Points on a hilly landscape, in no order, each with its height.
A climber steps from a point to the highest of its 5 nearest points, and stops where none of them is higher. Distance is the straight distance between rows; heights are no part of it.
koma: [149 174  76 153  83  86 146 166 155  73  99 167  96 143 167  82 111 176
 165 105 150 143  95  86 144 109 133 113  28 179 100 132 143 112 184]  (h 261)
tis: [227 105 198 130 147 148 142 108 159  90  93 164 101  87 140 126 125 155
 148 156  89  84 147  56 131 118 140 127 125 197  56 145 139  87 144]  (h 294)
zif: [162 156  93 142  86  88 130 150 141  83 101 170  97 130 153  98 101 160
 173 117 131 107 101 100 135 136 150 108  47 169 101 114 138 106 169]  (h 332)
Dolu: [182 151 160 114 114 114 133 113 135  99  92 160  98 134 147 133  93 177
 159 155 108  74 126 103 133 152 116 139 115 192  71 149 140 106 156]  (h 371)
tigat: [153 104 112 152 102 116 135 150 136  98 122 176 116 110 123  96 154 101
 139 110 126 123  99 126 126 143 170 112  85 121 124  94  99 114 139]  (h 439)
vubul: [152  85 162 142 160 157 122 131 138 104 129 126 128  69 107 114 158 105
 125 142 102 111 146 102 130 149 183 130 149 116 140 108 124 125  91]  (h 314)
Dum: [121  99 165 130 182 163 121 125 129 158 159  62 134 113 110 167 150 107
  98 137 141 164 190 100 136  98 138 132 181  96 161 136 133 158  81]  (h 255)
Bome: [111 154 108 105  76 121 117 128 120 124 111 159 119 162 132 106 104 122
 131 130 118  96  81 197 105 184 104 129 147 120 115 112 111 141 150]  (h 548)
noren: [152  96 113 141  58 103 137 158 124  97 102 218  86 120 157  88 120 113
 131  95 106  86  61 142 104 173 180 124  62 133 114 115  94  89 196]  (h 435)
Meka: [ 71  61 128 128 162 154 115 122  98 194 163 112 152 103 126 157 166  88
 109 121 149 165 116 142 144  97 156 158 148  65 192  94 105 138  99]  (h 78)
gof: [ 82 147 102  95 148 122 145 120 119 188 155  80 145 168 115 145 108 110
  53 112 166 194 112 183 145  88 105 103 175  93 170 172 131 135 122]  (h 167)
timuf: [152 154 116 179 151 121 162 116 169 103 148  62 156 129 129 144 132 144
 146 149 136 116 213  73 120  97 107 136 117 170 107 168 161 165 110]  (h 637)
futuv: [ 94 111  75 135 110 106 129 162 124 159 161 161 159 134 141 122 151 122
 135 102 157 193  85 140 154 100 131 145  79 112 132 120 115 129 140]  (h 189)
lekas: [175 165 145 157 137 120 164 107 157  82 122  90 150 132 143 135 118 172
 155 143 114  88 194  62 115 113 100 133 113 195  79 176 154 131 115]  (h 395)
nere: [104 165  81 103  81 113 125 146 111 130 114 134 136 169 126 109  96 124
 118 141 134 137  88 198 116 144  74 117 131 119 131 119 112 163 148]  (h 457)
Kub: [ 71 162  94  93 126 113 130 106 106 176 135  88 144 180 110 137  99 107
  69 116 153 191 106 207 125 111  82 112 156 101 153 159 129 139 124]  (h 304)
fuba: [ 83  95 123 140 107 124  96 132 115 156 128 134 139 107 119 113 169  81
 100  96 110 128  54 175  87 162 194 149 125  82 162 111  80 114 104]  (h 524)
Lamik: [165 123 133 140 133 127 143 119 159  81 136 138 126  90 122 120 128 135
 159 136 126 116 162  86 134 137 145 127 111 152  98 131 127 125 111]  (h 366)
Dob: [137 140 167 112 167 159 133 103 147 113 136  88 141 100 109 150 125 124
 109 153 115 133 186 110 103 131 118  97 193 129 139 137 153 148  79]  (h 298)
mes: [146 128 104 146  62  87 143 157 135  73 100 196  82 139 166  88 103 159
 157  98 111 114  60 114 123 149 168 114  27 152 126 122 115  97 214]  (h 392)
zapu: [137 179 157  97 128 137 126 119 131 112 128 117 127 160 117 135  88 146
 123 159 116 101 155 159 115 144  70 104 197 145 105 155 146 138 115]  (h 506)
dem: [139  99 114 180 187 158 145 139 124 140 170  79 155 110 118 169 152 138
 139 130 146 139 177  85 165  81 124 145 133 124 122 124 136 186  97]  (h 502)
laf: [ 69 100 111 114 123 107 132 131 100 171 146 138 158 141 131 147 156  89
 122 105 164 172  88 165 137 114 129 145 107  90 166 115 120 123 125]  (h 306)
Ror: [150 178 100 121  69 100 128 157 121 102 102 167  99 164 147  94  95 159
 160 136 139  87  98 161 135 146  90 145  89 159  91 121 135 125 178]  (h 370)
gulaz: [175  98 128 198 180 160 123 144 151  83 160 119 128  71 135 139 155 137
 168 115 130 108 177  35 173 102 166 144  87 155 106 112 136 162 112]  (h 539)
rozav: [118 182 122 104  90 130 125 138 128 107 122 130 138 156 133 112  96 148
 134 148 131  96 132 169 103 156  80 112 151 158 107 119 140 128 134]  (h 513)
Kileg: [171 141 100 190 149 115 144 128 158  89 143 110 146 102 139 132 148 154
 169 132 146 125 177  62 153 101 142 139  87 163 100 134 155 150 126]  (h 514)
bub: [130 163 102 116  56 116 126 146 107 118  92 184 106 157 134 104  89 128
 124 117  98  71  58 183 108 192 117 124 113 132 100 118  93 113 173]  (h 601)
nebov: [ 43 156 110 110 121 140  91 114  83 189 112  92 141 135 110 131 110  95
  79  66 106 144  60 230  70 179 129 121 190  78 171 151  97 131 130]  (h 419)
pezof: [ 73 115 166 113 146 157  93 107  97 181 134  99 129 120  94 139 141  78
  64 103 103 150 109 169  92 152 165 133 192  71 208 119 108 114  90]  (h 125)
Topa: [ 69 102 126 107 173 125 131 110 112 204 165  79 145 145 135 171 128 100
  51 113 166 193 143 158 155  77 127 106 176  91 183 155 143 139  94]  (h 69)
zuson: [160 111 168 118 146 145 132 110 151 100 118 150 112  83 107 111 129 106
 124 151  87  88 135 111 119 156 156 123 148 128 124 110 137 106 104]  (h 500)
nobur: [118 172 115 114 154 111 152 119 122 126 126  83 139 164 105 142 101 142
  84 140 151 159 166 146 106 120  83  91 164 122 140 154 143 160 105]  (h 437)
ral: [143 140 110 119 107 123 132 125 136 111 131 151 132 123 125 103 138 125
 144 124 130 127 119 140 120 145 139 122 118 138 122 119 125 133 130]  (h 526)
lus: [117  91 184 115 179 176 113 113 125 133 155  98 137  84  89 127 144  91
 101 131  95 133 151 124 116 149 159 131 196  91 174 100 116 109  74]  (h 234)
rebe: [128 167 136  93 115 121 135 134 127 109 120 115 133 145 111 118 108 129
 115 153 128 132 128 154 108 147 105 109 163 132 126 129 131 134 108]  (h 558)
Zosa: [ 31 117 112 110 116 114 113 124  86 193 145 110 152 150 128 137 130  82
  85  85 140 176  48 193 114 136 127 141 145  66 170 134  99 115 125]  (h 346)
zona: [165 140 123 120  81 129 133 137 139  97 106 175  98 142 142  95 113 145
 143 143 127 100 104 128 124 158 140 120 109 159  92 116 121 113 145]  (h 453)
Tafig: [ 64 140  93 107  94 100 117 118  99 169 137 129 157 156 124 120 132  93
  94 103 159 186  72 189 110 135 115 132 123  90 153 131 105 141 133]  (h 406)
fizir: [ 89  93 128 108 144 128 122 127 116 167 150 117 150 133 118 139 158  90
 116 115 149 165 101 156 142 109 133 144 133  83 169 114 104 131 105]  (h 201)
Mevet: [ 99 163  86  97  75 112 121 146 116 134 118 137 139 162 114 104 115 100
 118 112 127 156  63 201  99 133 115 126 101 110 143 120  98 144 136]  (h 431)
mobal: [103 134 163 103 192 168 129  95 124 168 180  35 129 125 109 175 119 118
  60 119 149 182 204 126 126  98 123  75 206 100 176 176 146 144  88]  (h 129)
Zosob: [111 174 135 100 113 140 119 116 113 134 113 113 119 159 105 124  98 139
  95 154 126 112 135 181 102 158  73 104 193 129 131 135 144 132 126]  (h 523)
tov: [103 116  84 122  90 109 124 139 123 132 130 163 138 147 118 103 146 106
 130 119 142 162  67 162 107 145 147 131  83 106 139 110  94 112 140]  (h 447)
povaz: [136  92 121 148 164 154 109 128 129 125 151 126 133  94 122 129 160 112
 150 133 142 146 142 105 169 125 162 146 113 109 140 103 126 137  96]  (h 259)
Depi: [156 121  97 145 105 111 148 160 152  90 127 181 110 108 140 104 136 140
 165 109 139 124 125  92 141 129 153 111  54 149 132 113 133 118 158]  (h 355)
Fotuz: [ 59 154 104 108  81 144  99 127  85 171  98 112 128 168 119 120  94 106
  97 102 110 106  72 233  87 197  92 119 183 100 150 130 100 139 142]  (h 450)
zud: [171 185 185 109 122 142 147 100 140 101  97 100 142 160 139 145  92 182
 153 179  93  78 195  94 102 131  69 137 163 196  56 168 156 139 116]  (h 316)
nadeg: [ 88 150 103 111  90 123 106 135 108 158 110 122 134 156 111 105 125  93
  98  99 110 125  58 213  92 179 113 125 132 100 157 121  97 146 140]  (h 482)
gure: [189 157 156 152 132 121 149 125 160  71 113 124 131 106 151 134 115 162
 174 146 115  90 185  51 134 131 123 138 118 192  66 148 150 122 124]  (h 393)
Pel: [ 78 107 124 123 168 133 117 116 111 184 156  76 144 128 117 144 137 116
  89 120 148 178 142 152 136  98 122 114 154  79 181 137 134 135 107]  (h 173)
ragi: [160 180 133 174 135 119 171  98 181  67 116  81 144 164 157 134 108 179
 179 156 127  82 179  46 122 101  89 152 100 214  77 186 168 133 142]  (h 364)
tof: [129 148 109 104 118 105 135 121 117 131 138 112 149 143 104 110 120 135
 139 143 145 157 121 150 121 125 108 124 128 119 132 138 137 149 116]  (h 644)
rir: [183 127 135 190 144 137 144 141 162  67 125 140 110  91 150 119 147 153
 181 111 127  94 162  47 143 113 154 130  93 173  83 141 166 109 144]  (h 455)
povem: [172  97 105 190  92  95 133 174 144  87 116 189  77 107 160  94 134 145
 183  83 133 137 114  64 158 121 185 109  35 152 123 109 147  91 188]  (h 336)
Pudet: [116 107 127 130  96 137 110 128 128 132 114 156 117 114  98 109 145  84
 113 120  96 101  76 158  87 184 163 138 128  92 158 102  85 112 119]  (h 589)
benad: [151  95 115 189 177 146 136 140 151 117 159 114 141  96 127 159 148 131
 168 121 155 142 171  69 165 101 148 143  96 122 117 117 141 167 124]  (h 623)
kigi: [122 171 121  96  85 125 119 137  94 145 121 126 118 164 116 125  84 138
 119 149 114  77 113 197 115 181  63 118 173 137 107 129 118 118 148]  (h 507)
gib: [ 72 122  92 107 147  95 146 124 117 180 156 112 182 158 134 138 138 121
  94 109 172 201 105 170 152  84  98 125 117  94 157 137 131 139 130]  (h 181)
Kun: [ 90  67 115 135 164 139 119 134 105 181 169 108 148 122 142 173 150 105
 126 126 149 176 146 131 178  78 125 144 129  72 162 114 126 155  90]  (h 202)
Geseg: [102  32 149 171 208 185 120 125  85 160 148  74 154  84 145 182 131 114
 123 121 123 158 181  97 171  49 137 154 146  86 137 117 140 195  76]  (h 252)
lezi: [132 108  90 158  91 109 126 163 131 126 133 189 119 115 133 112 150 117
 161 100 153 159  87 112 148 119 162 137  43 126 141 100 109 117 164]  (h 349)
git: [153  99  88 188 150 128 128 150 152  90 154 140 125  86 129 137 152 146
 185 103 145 134 146  76 178  92 163 141  43 147 104 108 140 147 144]  (h 512)
vulu: [ 83  79 169 130 153 170  94 119 104 168 143  92 122  90  97 125 170  75
 100 110 102 116 100 147  96 153 199 153 173  75 191  98  85  99  79]  (h 149)
nipif: [ 97 112 144 100 152 151 113 112 123 145 152  93 134 112  90 121 146  86
 104 125 122 149 124 146 110 135 139 116 164  95 165 121 125 121  90]  (h 291)
Zalem: [140 154 162 102 144 147 146 112 126 125 131  76 128 148  99 152 107 147
 110 160 114 124 184 137  96 141  88  95 204 127 102 156 154 141  95]  (h 420)
filat: [114  98 138 146 183 138 137 110 129 171 158  63 158 123 117 174 144 118
  79 130 164 182 194 114 152  65 122 107 162 116 158 150 153 153  97]  (h 296)
rozem: [104 135 113 130 159 117 144 112 116 161 145  91 148 156 109 150 139 117
 103 137 161 182 155 147 142 103 102 122 151 109 156 152 142 147  96]  (h 302)
tefer: [216 124 174 138 119 116 130 121 136  88  85 183  86 125 152 112 110 157
 160 146 101  70 126  72 125 132 150 129  96 186  79 138 137  81 188]  (h 344)
dinel: [118  52 173 140 199 195  98 123 108 163 147  86 129  79 121 162 160 105
 126 144 121 159 170 112 143  83 151 139 163  82 168  92 119 141  81]  (h 345)
Dudur: [ 15  38  99 119 148 127 116 157  85 196 158 144 164 119 183 162 138 106
 109 116 127 163  86 154 171  76 146 166 124  55 170 116 111 128  98]  (h 353)
Ranu: [111 141 133  91 139 149 132 119 121 132 128  92 121 133  86 118 112 116
  88 135 112 138 138 169  98 140 110  96 200  98 158 133 142 129  93]  (h 466)
bebez: [144 185  88 126  55  89 137 161 129  80  92 177 104 169 174  95  78 169
 168 132 158 102  88 128 135 138 108 130  54 177  96 129 124 129 202]  (h 292)
mep: [169  98 131 144  98 120 113 141 130 103 109 199  91 111 150  82 140 105
 123 120 107  88  92 120 106 155 195 119  90 124 119 113 106  88 169]  (h 475)
Mus: [146 143  85 141 130 107 149 131 148 116 139 117 148 130 112 133 136 146
 163 126 164 164 138 102 144 102 122 126  80 143 116 128 148 150 114]  (h 415)
robap: [119 146  88 128  87  95 129 141 137 110 130 157 123 137 124 101 135 137
 161 132 148 144  92 127 134 117 131 132  63 131 122 126 121 140 151]  (h 436)
Poz: [142 184 113 113  63 105 105 163  86 132  94 164  88 200 165 119  93 179
 163 143 140  55  76 144 160 176  58 132  86 183  78 126 112 101 226]  (h 684)
tezi: [177 155 149 109 114 122 133 120 157  87 108 160 113 124 141 104 109 152
 149 152 110  92 135 105 128 140 127 139 117 174  78 129 139 108 154]  (h 397)
kis: [ 83 146 141  95 158 133 134  96 121 177 155  60 134 155 103 147 101 109
  50 107 147 174 149 179 115 103 114  89 193 103 177 171 143 135 103]  (h 48)
zigis: [160 136  78 182 104 104 142 159 154  85 118 162  83 112 162 103 121 179
 189  88 137 127 118  68 148 111 154 121  34 173 108 119 166 100 170]  (h 284)
gomi: [116  89  94 165 124 123 119 165 131 136 146 173 135 119 140 132 154 125
 165 103 150 155 111 104 189 103 167 141  46 109 127  99 118 145 144]  (h 384)
lumug: [197  96 182 120 163 146 130 127 147  87 120 153 124  67 128 121 144 109
 127 155  91  95 147  72 120 160 166 122 151 134  93 121 127 100 104]  (h 625)
rof: [107 156 102 105 135  93 152 120 109 169 137  82 153 172 127 142 115 129
  86 118 185 181 126 170 134  81  76 100 148 103 166 158 151 156 123]  (h 297)
vedeg: [ 99 117 167 115 169 167 103 109 123 166 145  74 121 108  88 145 131  86
  75 121 108 158 163 147  99 146 156 113 216  86 193 137 128 120  87]  (h 143)
demov: [159 154 152  98 115 134 119 119 135 108 102 151 125 134 129 118 105 136
 138 160  85  76 129 137 120 156 118 125 161 155  85 129 131 112 138]  (h 442)
Bazo: [173 130 154 118  66 100 128 150 127 103  73 212  72 155 155 102  99 159
 140 126  96  78  75 128 114 160 135 130  88 163  91 136 111  85 216]  (h 422)
doti: [163 176 144 137 141 121 151 109 158  82 105 100 145 125 141 139 126 162
 127 174 114 109 195  79 112 131  76 126 150 170  86 167 139 146 113]  (h 372)
fode: [105 145 127 102 106 140 108 116 112 128 122 141 125 144 106  98 111 108
 107 118 108 104  93 175  94 176 115 119 182 105 132 118 111 129 128]  (h 515)
vav: [139 177  98 166 140  85 167 120 160 106 126  81 164 151 126 135 121 159
 139 143 166 131 178 101 123  93  89 133 107 165 111 166 164 164 106]  (h 572)
daker: [161 173 183 100 130 127 125 125 137 100  85 121 131 149 127 151  97 181
 156 189 100  62 164 113 126 138  85 131 157 187  57 149 152 121 154]  (h 394)
gab: [106  88 126 140 104 135 110 140 105 145 139 164 129 102 116 101 165  84
 137 100 117 122  86 137 106 162 186 140  93  90 154  87  85 112 120]  (h 472)
rafof: [ 96 146 173  81 154 165 124 114 125 156 144  76 120 146  89 147  95 128
  81 152 104 125 169 182  84 152  90  76 238 120 158 174 154 126 100]  (h 293)
Ranek: [143  83 100 152 150 134 125 138 126 131 155 163 138  96 132 135 159 117
 166 125 144 143 140  92 178 107 170 143  77 122 130  87 123 148 130]  (h 378)
ruvi: [ 38 151 110 104 119 130 115 109 101 190 145 101 143 152 111 129 132  88
  67  89 110 169  66 219  71 159 122 122 156  72 179 135 100 137 128]  (h 387)
zopi: [130 133 158 122 182 152 143 103 147 139 156  47 146 129 105 162 124 131
  79 135 144 161 203 114 123 101 106  99 181 113 149 147 148 163  78]  (h 200)
Fene: [217 145 193 121 150 144 129 103 151 109  94 151 115 125 126 142 118 171
 165 166  84  77 158  78 138 126 108 143 133 197  50 161 142  94 138]  (h 305)
Gisod: [141 134  97 137  60 111 125 160 126  95 100 188  87 150 154  90 110 145
 145 122 119 106  61 147 112 147 125 127  66 144 115 117 101 114 192]  (h 399)
Goge: [118 140 129 133 172 121 152 102 140 137 167  36 161 156 120 168 132 140
  66 124 176 175 199 118 120  74  86  95 170 128 148 189 159 171 108]  (h 135)
zuko: [ 88 121 115 110 103 122 118 120 123 152 136 139 129 128 111 110 147  94
 111 116 117 140  82 171  95 151 161 135 113  94 165 113  98 131 120]  (h 517)
lup: [115  76 144 141 197 157 117 121 135 155 154  93 143  93 122 170 160 108
 117 132 145 154 179  95 155  98 136 143 143  97 149  96 124 152  90]  (h 330)
lumud: [ 64 105 127 104 144 125 119 121 100 191 153 100 152 138 133 146 144  95
  73 110 164 198 115 169 140  95 110 131 163  68 195 125 116 124 108]  (h 124)
vutad: [171 111 171 131 166 160 130 122 145 103 156  99 138  88 104 123 148 113
 132 136  99 118 177  96 118 155 148 125 166 122 129 116 128 123  88]  (h 368)
Pezeg: [152 168  77 152 100  87 145 132 147  77 102 165 111 136 151 110  99 171
 179 127 153 114 125  89 138 106 126 122  60 183  99 119 156 132 162]  (h 276)
vevu: [112 114  93 125 132 102 147 127 138 150 158 137 160 130 125 140 151 123
 127 115 164 176 124 131 153  89 128 126 100  95 145 113 138 144 117]  (h 256)
lud: [187 142 143 147 123 116 139 127 162  72 107 168 102  99 157 108 124 153
 172 131 116  94 138  69 132 127 152 126  97 168  91 122 158 101 147]  (h 390)
Pesam: [ 73 109 145 103 172 153 119 107 117 186 164  82 140 128 123 154 140  99
  67 118 145 177 139 152 122 114 131 123 177  70 201 139 122 125 101]  (h 97)
zazi: [ 68 117 123 103 129 136 113 114 116 191 150  95 135 142  98 123 130  86
  74 109 138 183 104 187 115 132 121 129 172  63 189 142 119 127 116]  (h 238)
nenu: [145 198  74 128  69  87 139 145 134  93  90 144 127 164 158 105  77 183
 162 142 157 108 119 123 139 101  91 129  71 187  94 140 141 149 160]  (h 381)
las: [ 69  90 136 128 136 151 101 125 104 170 138 123 140 114  96 130 165  76
 107 109 117 144  80 155 112 134 168 147 141  70 176  92  96 121 100]  (h 352)
gudop: [173 161 152 108  89 101 122 135 131 109  78 184  82 162 159 124 101 180
 154 149 102  61 108 119 152 148 107 127 103 198  69 147 130  98 193]  (h 418)
Rosi: [148 192  89 150 115  94 155 130 147  96 113 106 130 159 140 122  96 167
 153 146 153 116 150 109 136 104  83 135 103 178  98 149 143 150 133]  (h 490)
Tud: [130 179 124 117 127 117 156 120 142 112 130  78 134 154 117 137 118 143
 110 145 142 131 164 136 106 121  83 113 172 139 124 147 157 150 110]  (h 493)
tig: [130 142 175  91 152 162 122 113 133 123 131  88 127 129  86 129 107 116
  89 144  96 130 161 141  97 135 116  80 233 119 149 144 147 124  72]  (h 376)
mubo: [141 164 123  96  84 123 103 138 118 108 102 165 114 163 135 117  98 143
 133 144 112  66  93 186 126 176  91 129 149 157 100 119 126 118 172]  (h 546)
Mada: [186 159 171 117 130 116 129 124 144 111  76 154 114 155 150 151 106 192
 171 190  97  68 144  73 128 137 109 148 135 206  55 162 160  96 165]  (h 343)
vone: [ 95  68 109 143 144 134 109 136 110 152 142 152 143 108 136 145 159 110
 156 117 157 160 116 122 164  97 148 152  89  82 166  95 110 132 123]  (h 357)
tudus: [158 196 117 121 108  89 134 132 139  99  86 121 110 161 161 130  97 188
 177 160 127  79 145 117 139 131  80 132 117 198  66 156 153 134 157]  (h 312)
gamob: [106 106  98 145  88 124 122 145 130 129 122 175 131 119 137  85 150 115
 132  97 126 138  72 141 125 152 173 128  57 120 133 108  96 105 166]  (h 391)
ren: [108 152 106 100 101 116 135 124 130 137 142 124 147 152 109 118 126 103
 109 115 144 163  98 169 117 128 109 131 137 100 159 121 108 141 118]  (h 516)
dure: [122  81 113 151 124 147 110 142 119 122 146 153 133 101 124 126 168 106
 145 104 137 138 124 119 143 122 170 140  73 102 159  88 102 137 123]  (h 688)
dod: [147 169 160 104 124 142 125 124 133 109 107 126 126 151 118 143 101 157
 128 172  96  90 155 153 118 159  73 110 184 144  95 137 152 144 107]  (h 478)
fim: [ 79  44 156 142 206 180 120 116  99 181 155  71 139 104 145 180 126 115
 100 129 138 162 185 113 174  55 135 153 174  82 163 123 131 165  80]  (h 287)
bel: [149  99 148 137 154 146 129 123 140 108 153 113 137  93 108 144 155 113
 133 143 140 141 177  85 140 126 142 123 142 121 129 109 127 140  87]  (h 311)
diga: [203 139 202 125 146 138 140  99 152  92  82 146 101 124 147 144 125 182
 176 165  93  72 163  57 125 123 112 146 110 208  50 163 150 103 165]  (h 307)
gebo: [160 166 163  93 105 126 123 132 125 113  98 133 123 162 137 127 105 179
 146 176 102  76 137 150 141 157  74 131 150 184  80 142 137 120 138]  (h 440)
gezom: [  4  66 130 108 125 126 103 135  91 212 139 124 156 117 140 146 177  78
  89  83 118 149  50 178 114 116 162 161 128  49 181 107  81 101 106]  (h 413)
ven: [123 113 111 158 166 122 131 126 134 141 161  84 167 128 115 163 163 132
 134 129 158 175 179  99 153  89 113 127 135 117 132 148 141 167 112]  (h 428)
Gegof: [147 176 113 123 105 107 142 129 151  97 108 124 112 128 137 125 107 142
 146 143 138 121 140 121 128 133  95 132 132 152 112 127 143 139 121]  (h 438)
Nav: [120 131 132 128 142 138 135 119 141 139 143 101 141 121  91 119 137 115
 109 124 134 145 165 132 128 131 133 122 161 105 148 126 121 138  98]  (h 309)
sino: [169 156 136 118  66 114 110 152 117 110  89 182  81 181 159 113  96 169
 157 137 115  55  78 144 137 170 107 134  87 172  74 141 118  96 226]  (h 485)
Zazor: [151 111 170 112 155 153 125 105 144 109 132 114 125  93  93 120 137 105
 120 137 104 121 146 117 107 150 147 109 180 116 134 105 130 110  83]  (h 359)
reper: [171 104 142 133 134 136 128 112 145  91 125 168 103  79 134 117 137 132
 144 133 115  99 149  80 139 143 166 119 121 142  94 110 129 105 123]  (h 465)
nabi: [182 158 164 110 141 129 157 104 157  89 105 129 119 121 123 141 112 167
 149 166  89  83 174  84 119 130 108 137 155 179  70 146 160 119 125]  (h 342)
Safom: [180 111 117 177 130 133 132 142 145  68 127 168  90  83 161 106 145 149
 171 104 128 113 141  62 159 124 174 110  80 156 115 115 136 121 164]  (h 398)
gefud: [170 185 147 144 133 113 148 115 152  91  97 118 125 151 155 137 109 179
 160 166 114  79 171  70 127 118  84 152 111 199  58 162 154 125 146]  (h 354)
zapum: [163 194 109 112  86 101 136 147 136 102  80 156  96 167 170 115  83 182
 177 152 130  86 112 122 140 142  82 140  80 183  66 138 132 119 167]  (h 351)
gituk: [148  58 150 170 185 185 114 137 111 135 157 100 131  76 120 161 158 114
 143 139 123 137 190  84 161  94 156 153 144 111 134  94 131 171 102]  (h 411)
paze: [139 100 148 129 147 149 118 124 139 132 139 120 120  74 112 115 164  89
 120 126 101 121 124 129 112 150 169 132 142  95 149  80 113 121  93]  (h 108)
zemoz: [ 29  71 128 134 133 134  98 142  85 202 144 134 141 105 137 149 184  87
 110  90 122 145  71 170 114 136 164 168 125  67 183 100  90 122 109]  (h 396)
sasi: [160 106 148 156 179 161 128 128 144  99 141 108 132  69 118 129 157 122
 141 141 131 129 181  75 156 131 146 139 147 130 112 111 120 144  96]  (h 350)
bipum: [163  90 113 158  99 128 129 150 147 101 122 190 104 106 144  95 145 132
 143 105 117 120 102  98 141 143 187 120  65 129 132  98 106 105 168]  (h 416)
Felaz: [102 159  71 114  92  98 132 130 112 148 117 147 151 161 119 122 116 118
 131 115 163 183  73 159 123 120 111 125  81 114 139 125 114 148 148]  (h 358)
zuz: [219  93 181 139 125 124 128 119 134  87  81 208  72 105 147 104 122 129
 133 128  89  75 118  88 125 134 177 129 117 165  87 112 129  76 178]  (h 360)
Bosep: [153 152 112 162 158 134 160 119 157 112 154  87 163 114 115 140 140 141
 130 145 153 133 182  99 136 101  96 130 130 137 132 144 148 160 102]  (h 559)
Rakul: [ 72  58 172 141 182 167  96 113 100 186 153  83 134  91 118 166 161  93
 104 133 124 139 137 128 126 106 175 155 169  55 194 102 111 126  94]  (h 229)
Duza: [183 169 153 112 111 114 139 121 139  90  71 154  97 153 155 122 104 177
 167 152 113  62 142  85 136 131 106 146 102 205  59 146 153 100 179]  (h 369)
pifa: [202 127 141 126 109 123 141 121 146  82  90 188  87 111 152 101 114 143
 145 130 106  88 119 104 140 135 152 124  94 167  85 132 131 107 161]  (h 389)
zuzo: [172 158 102 157 114 109 147 126 159  77 120 130 128 126 143 119 111 161
 171 133 138 100 161  69 125 116 120 137  91 184  69 151 161 136 141]  (h 373)
Lozo: [113  92 157 123 165 167 115 123 116 146 145 113 140  90 110 139 153 100
 117 133 135 141 146 121 130 125 158 151 165  90 188 100 117 119  87]  (h 147)
kovor: [169 155 137 147 143 122 152 112 156  84 134 115 142 123 127 133 126 156
 162 146 127 106 173  75 128 119 113 136 125 159  88 145 160 141 107]  (h 444)
sok: [ 59  46 113 136 146 137 117 154  81 171 162 152 162 126 175 171 136 115
 126 119 131 147 104 136 195  71 137 151 123  53 160 105 107 144 108]  (h 308)
zefi: [132 140 119 115  93 121 117 130 115 111 114 182 113 128 125  86 121  99
 126 123 105  71  77 163 100 180 154 134 104 136 118 116 105 102 142]  (h 656)
bok: [130 171  56 121  98  80 150 145 138 121 129 134 147 158 130 119 122 151
 150 116 163 172 114 137 135 101  93 119  85 143 121 132 139 157 145]  (h 339)
Dumog: [110 123 141 103 115 147 125 113 119 129 116 135 122 119 102 102 131  93
 107 116 103 111 110 165  94 166 143 138 175 104 146 117 115 110 100]  (h 509)
setu: [174 138 197  89 149 144 139 115 152 113 116 128 125 113 117 127 124 138
 139 160  83 100 164 114 110 161 109 108 179 161  85 141 150 111 102]  (h 386)
sila: [ 81 168  97  93 101 123 119 126  97 152 129 110 123 168 108 118  86 101
  86 120 136 156  91 209 100 157  91 117 161  98 152 136 115 143 145]  (h 429)
saso: [205  88 168 153 102 117 126 139 133  93  89 203  90 122 154  94 111 132
 128 119  87  76  95  98 109 151 174 119  90 156 106 126 123  63 188]  (h 414)
Fovez: [143 124 123 135 141 120 134 121 141 115 140 101 150 116 114 123 141 131
 131 139 150 147 151 105 130 120 107 126 134 135 134 121 153 142 110]  (h 479)
Gakul: [ 34  88 136 133 114 133  92 118  96 194 126 120 129  84 122 143 180  79
  88  77 117 134  62 179  80 158 190 155 147  39 188 111  89 114  95]  (h 461)
rin: [ 42  58  89 128 119 113 132 156  98 172 160 167 155 121 164 135 162  89
 132 103 145 176  79 150 166  93 151 151  82  81 155 102  88 120 137]  (h 283)
fotaz: [102  91 121 136 171 134 132 125 115 167 151  88 164 119 129 169 152 114
 115 115 153 171 161 122 159  85 128 137 138  94 154 128 138 161  99]  (h 278)
gad: [136 160  88 131 136 105 149 123 154 109 136 100 150 156 108 127 124 146
 131 142 160 145 157 130 128  90  84 128 120 146 127 146 146 157 112]  (h 501)
Kupiz: [128 111  93 144 127 107 134 144 140 136 148 155 136 121 131 128 156 137
 161 108 149 164 131 111 158 110 149 133  73 124 126 111 128 140 138]  (h 337)
Rafo: [ 60 113 139 109 145 140 100 120 116 175 152 110 134 121  96 125 146  80
  92  96 129 160  90 173 108 140 136 133 176  84 185 116  99 115 101]  (h 210)
Zuso: [170  98 148 127 111 142 111 126 140 104 115 193  91 110 126  97 143 106
 117 120  92  81 103 109 107 169 171 123 121 137 118 104 112  85 131]  (h 549)
nane: [101 126 121 106 138 140 123 112 119 155 149  99 137 137 108 118 134 106
  98 126 135 178 138 159 109 127 122 121 166 101 171 127 120 126 102]  (h 363)
megu: [148 129  72 167  77  93 141 171 140 107 130 190 104 119 158  91 119 149
 169  91 149 152  96  94 151 121 168 108  19 151 113 113 124  97 198]  (h 295)
Lisu: [173 173 170 107  96 123  95 147 109 147  95 153 107 196 128 153 111 198
 166 175 112  61 126 122 150 175  79 150 147 212  62 128 147  86 199]  (h 388)
nuzu: [ 72 141 133 101 118 137 103 114  99 164 131  97 127 147 109 113 104 103
  80 109 110 143 103 213  75 172 110 112 206 100 174 142 121 131 110]  (h 417)
vobam: [ 78  83 132 133 198 143 143 115 106 202 169  73 141 132 145 189 131 113
  78 113 161 171 175 120 173  49 121 124 177  87 168 161 134 142  95]  (h 203)

For each start below, name the point where the climber stops.
Dum -> benad
gib -> tof
diga -> Poz
mes -> zefi
Pezeg -> timuf
Dob -> tof
fim -> benad
gezom -> zefi
Fene -> Poz
Topa -> timuf
mobal -> timuf
Lisu -> tof
Mada -> tof
Meka -> zefi
ruvi -> zefi
